Each row is a point on a tangle of strands that fork, close into loops and nearly touch. The rows are in no order.
Points whose rows are less than 134 apart are linked; no others are. Some points are linked to none.
boven: -50,56,-33,-23,-13,-63,-15,23,-3,12,-9,-29,-14,40,-14,9,13,34,-36,-10,19,16,52
Zizav: 43,38,-17,27,68,-7,35,-3,28,25,30,28,-12,-4,-19,50,5,82,5,-36,38,11,15
vebi: -24,-30,-15,-10,-28,-15,5,5,17,8,-27,12,34,10,19,-66,38,-24,-27,12,-55,34,-15
Mopo: -73,-10,63,-37,-22,0,10,-29,-53,56,-20,27,70,-32,2,-17,38,-38,-6,8,-70,-14,22
nufo: -70,-48,24,-10,-54,32,31,34,-30,70,10,-15,-39,1,-55,8,0,-4,41,0,25,35,20
pufe: 39,42,-19,43,55,-61,-12,17,-11,1,-4,3,30,-9,12,22,-40,3,-14,-26,57,29,-14
bozap: -76,-71,12,-17,-10,41,45,-7,-6,54,8,-17,-29,-14,-32,1,10,-12,56,-1,28,-24,-16
Guf: 19,-22,-37,16,-42,42,-6,59,-30,9,-27,39,4,-6,-30,-42,-15,-64,14,21,-45,29,-18
por: -26,-30,4,-6,-16,11,-25,-14,-38,-9,17,-19,17,-115,37,-36,30,-37,21,-57,6,-29,-44
pul: -20,-52,17,-46,-64,12,2,23,-21,39,22,-12,5,15,-26,-34,0,-71,-13,36,-5,20,17
zuzit: -39,24,40,9,27,-51,-9,-49,12,11,26,10,9,84,6,3,7,10,3,17,-22,8,29
kefe: -34,9,-37,-65,-17,-17,-2,-39,-25,-19,19,-23,-77,-5,4,9,32,-9,13,22,-34,-44,-15
zok: -75,-26,25,-21,-2,-5,19,-49,32,11,-39,35,36,49,26,-50,25,-4,-29,39,-68,34,1
tipo: 12,-8,4,47,25,16,27,-4,46,24,0,13,-9,6,-36,50,-39,71,11,-12,37,-5,-3
ligad: 24,56,-25,76,74,16,54,10,39,-32,20,-7,16,8,32,17,46,24,33,-3,5,37,-43
fuv: -4,-42,6,3,-49,7,-66,-22,14,10,25,32,14,-25,14,-12,4,68,5,-18,2,-46,31
vifi: -89,3,-38,-31,15,2,13,-9,35,8,-1,-16,-22,-8,-11,-27,23,-1,-14,-46,22,26,-14
dab: 21,-28,-47,-10,14,21,-3,-4,62,-25,17,20,-37,45,8,-25,-24,-4,-28,-1,0,15,-10
pazaf: -16,26,-28,-1,13,-64,-17,-14,30,-11,24,-20,-25,7,24,-6,-20,64,-40,0,8,10,16
puge: -2,-1,-20,3,32,25,-3,-11,15,-98,-25,3,5,10,44,-24,4,-28,-8,10,-42,-1,-60
tev: 10,59,-26,-31,3,60,-10,45,-27,-39,0,-51,-46,-14,7,25,48,-45,2,-20,-48,16,4
kinev: -11,-4,51,27,22,-11,20,0,57,40,-23,-47,70,70,1,28,-24,-14,-24,-17,51,7,19
rep: -25,64,-21,48,36,-54,27,29,-46,29,7,29,-27,75,-67,51,-14,24,35,-35,6,5,38
mopak: -39,5,3,19,-85,19,-23,24,-29,62,-15,-34,40,-13,-18,5,6,11,8,-30,28,-39,14
bemer: -74,-21,4,-15,48,45,67,-12,-12,51,19,-7,-67,-41,-21,1,19,-42,57,-52,-5,-8,-15
Valuz: 38,-35,-6,26,-4,86,-5,51,7,-53,8,9,-17,-34,-1,2,-5,19,-15,-14,-1,-12,-3
fip: 4,-39,40,-8,-5,8,3,-19,61,21,-46,14,56,32,-14,35,-43,0,-10,7,28,-12,18
ras: 23,-69,7,20,-14,22,23,6,76,-1,-39,10,-11,26,-17,36,-46,-25,30,2,66,-5,-17
ketul: -22,52,-41,-44,-7,21,7,10,-44,-19,-2,-60,-67,-23,12,-1,48,-40,10,-23,-49,-31,-42
Pibos: 29,38,-1,-8,3,57,-39,-34,2,-66,19,16,-37,-4,18,35,22,24,42,0,-38,-16,0
tuno: 71,-14,44,26,68,-24,4,-5,-41,64,38,53,27,53,-28,-28,-12,-12,22,16,34,5,-11
saz: 26,10,-39,22,19,36,-7,8,55,-15,47,36,-46,39,-11,-1,-8,31,-2,-40,-15,27,10
roped: 1,23,9,28,1,-42,-29,18,7,-4,4,-4,5,19,-15,20,-73,-25,13,-14,79,50,6
rufiz: -62,-41,71,-6,-23,-6,2,-11,19,-12,28,13,38,18,22,-9,-16,8,-2,29,22,39,45
rapo: 11,17,-30,-51,-10,-64,-46,-66,22,-6,-3,-7,-37,18,13,13,-30,27,-39,4,14,-11,34
Kigi: 32,60,-19,31,100,-54,16,-19,-6,-2,-4,-32,-11,18,6,8,-23,21,-18,-11,63,-4,-47
gem: -55,-16,19,7,5,3,-8,-41,14,-5,-7,32,11,88,-2,-25,17,6,19,34,-43,-21,9
bunum: 89,-9,-12,42,26,-55,60,-12,0,-3,18,17,3,37,-9,-8,3,4,-3,64,-27,-24,-13
mefu: -8,-22,7,-30,-33,-36,-38,21,13,20,34,-11,-20,17,-18,-3,-72,-20,-16,19,62,47,40
noro: 17,-37,-50,-5,-39,20,7,41,-2,-22,10,16,6,-14,8,-67,30,-57,-19,10,-41,1,-19
bokif: -41,67,-20,11,38,-81,18,24,-29,27,11,-10,-27,55,-53,30,-6,31,2,-3,39,1,64
Gapo: 37,34,-7,77,99,16,39,16,41,-19,19,-18,-1,9,6,37,28,82,-12,-44,16,6,-32
Vifo: -42,-12,-29,-26,26,34,36,2,13,31,27,-9,-46,-53,-10,-5,35,-34,-13,-65,-16,-11,-25
sizi: -25,-17,2,-59,-18,-25,11,-23,-23,78,-28,-14,6,-70,-16,-41,10,-76,-39,-9,-37,-3,20
rure: -30,1,24,-57,-15,-36,-6,-42,-47,65,-49,12,56,-80,34,-39,10,-55,-26,2,-64,-14,14
babot: 81,65,-19,-24,-30,-12,-22,0,4,-63,-9,-28,-7,-35,47,41,10,-11,0,8,4,-18,-7
vupo: 0,-6,10,-17,-23,-30,16,-42,48,3,-57,-10,38,15,-8,29,9,18,28,23,3,-2,2
zus: 9,-16,-25,1,-45,78,-4,39,-18,-18,38,-42,-27,-27,-2,18,26,40,-25,-26,5,-17,-20
dufev: 18,16,-41,-11,-10,39,-31,35,-43,-37,21,3,28,-103,28,-37,36,7,-45,-5,-39,5,-19
Nin: 31,-25,13,29,36,6,4,-17,59,-84,-58,1,29,-8,44,-7,-24,-2,14,4,-8,-9,-59
til: 62,13,-9,38,50,17,-21,-44,11,-30,26,28,-31,37,22,24,-8,19,26,-28,-8,-14,-20
tapig: 32,-1,-13,4,-19,-48,14,1,8,-27,-35,11,41,-22,5,6,-10,9,17,59,-6,26,-6
Rugo: 68,62,-14,4,-29,39,-50,24,-3,-59,5,-19,-12,-43,23,60,19,11,43,-14,14,-17,3
gisek: -8,16,-16,3,-22,47,-44,11,-55,-11,13,-14,14,-93,39,-40,-2,-15,-22,-32,-11,-45,-25
fam: 41,-3,28,-1,9,70,-6,5,-21,-70,16,0,19,-69,17,3,97,4,13,-14,-63,14,-11
deno: 60,1,25,20,69,-54,38,6,-23,52,21,7,3,44,-7,-23,-46,-1,-28,44,73,15,1
geri: 12,-17,-36,-66,-15,17,25,-9,16,-4,-51,12,-4,-84,5,-8,34,-2,-23,-16,-37,3,-20
Figi: 50,26,9,27,97,-39,62,-11,6,9,9,10,-14,-4,30,-15,-22,30,-25,38,76,10,-54
vif: 67,3,22,22,28,-21,-25,-36,17,-46,-13,8,11,15,48,23,-20,28,3,-12,0,-37,-39
sig: -1,-5,-36,14,-79,18,-21,36,10,24,24,-48,-34,-22,-7,8,-6,23,-2,-38,40,-30,-15
perer: -10,-19,29,14,-86,14,15,51,-18,72,-7,-26,0,53,-60,42,-30,-17,43,3,8,17,24
kitu: -15,31,-18,69,32,-3,-8,20,-20,10,10,-25,-11,77,-12,-18,-18,-4,3,-12,-9,6,-18
zib: -27,24,11,42,-23,-6,-31,12,21,28,-3,-53,29,79,-16,5,-34,-5,-38,-28,20,-5,8
Nide: 31,15,20,14,48,-46,31,-56,-12,12,26,47,-18,58,2,2,-5,22,10,57,-23,-17,1
vas: 60,-16,43,32,-26,-44,-36,-12,-31,22,-9,41,48,36,-9,4,-46,-13,-2,19,10,-19,32
dubev: 35,-34,27,46,-3,-18,26,-3,-1,30,13,20,18,-12,-26,26,-44,67,6,-4,73,-11,17
kog: -115,35,-33,-7,18,0,33,23,18,-28,-55,-20,-8,-10,-19,5,5,37,6,-11,28,20,14
Tanav: 45,-11,14,-34,8,45,-6,5,-7,-71,-4,4,11,-105,65,-29,60,-12,-24,-4,-64,-7,-27
libi: -4,-8,36,52,-96,0,-9,28,-54,40,-1,-41,19,28,-43,22,1,17,25,29,-12,-28,31
geleg: 17,-33,30,27,19,80,2,37,-6,-80,51,17,-13,-54,11,-29,49,34,-1,22,-18,8,-4
Vobuk: 80,-60,57,68,10,-47,-11,-2,-32,27,22,27,31,60,-8,-25,-13,-31,12,34,14,-25,9
ret: -31,-11,32,-25,-51,9,-73,-43,-2,18,4,51,53,-2,-3,-5,14,25,5,-21,-34,-28,44
pagu: -22,-23,24,-93,-48,-31,11,-15,-21,49,-10,-24,5,-17,-5,-23,16,-96,3,13,-1,-9,11
Rovuv: -73,-3,12,-34,-38,14,-22,18,-35,29,-23,-5,37,-36,-32,19,2,18,-12,-10,31,-6,36
rer: 23,-19,-19,-23,52,69,7,0,43,-84,10,-1,-47,4,29,-32,5,-35,-12,13,-31,14,-26
dibud: -51,8,59,-47,-48,24,-32,-23,-14,47,-2,32,53,11,-1,-19,27,-40,0,-24,-37,0,44
Tuko: -23,17,-34,-30,16,-6,1,-22,19,-65,-33,-29,-11,-21,49,-12,20,22,-11,30,-45,17,-34
mos: 9,25,-23,-66,-29,-12,-47,-47,4,-12,-5,-24,-67,4,-2,7,-16,-2,2,18,-3,-47,7
Fugas: 36,9,-20,44,28,-55,37,17,2,-14,-9,-28,6,10,-20,43,-10,37,-13,71,-2,7,-18
kem: 74,-33,7,41,-22,-29,-34,21,6,-4,21,36,6,-9,4,-5,-46,11,-16,-5,42,-13,28
Norup: -8,45,-19,46,20,16,-9,12,-32,17,-1,24,-38,92,-43,27,-36,3,30,-20,-2,-10,16
zafe: -8,-26,28,-30,-38,-6,-2,46,-4,35,52,16,-4,47,-25,1,-46,-60,-23,37,24,66,49
Kur: 18,-15,-16,-55,-34,-11,17,-19,0,-6,-72,24,31,-79,28,-7,6,-12,18,30,-27,20,-12
Narin: -110,26,-5,-41,2,-26,-11,12,-34,-1,-65,-21,31,-35,-14,14,15,33,-5,-20,3,9,20
Zedes: 33,-33,0,-43,20,61,6,12,1,-78,1,24,-51,-59,29,-23,-3,-58,34,30,-17,21,-27

A fork is a point with three links, a tip a point with one. Leave the first point through the second and follow the links. Name the first fork or tip that comes.
zib, kitu => tev
zafe, mefu => ligad
Narin, kog => mopak
Figi, Kigi => fuv
Fugas, bunum => Guf
noro, vebi => tapig
sig, zus => por
rapo, pazaf => fip

How many points has the smallest loop of links through each point below? Write none if it is on no loop.
bemer => 11
til => 7
deno => none
Rugo => none

Name the points in between on the shortest way along the links from the first point to the second, in order.
ketul, Norup => kefe mos rapo pazaf boven bokif rep
vebi, geri => zok gem zuzit Nide bunum Fugas tapig Kur
bemer, geleg => bozap nufo perer libi mopak sig zus Valuz
tipo, fuv => dubev kem vas Vobuk tuno deno Figi Kigi pufe roped mefu zafe pul pagu sizi rure Mopo dibud ret
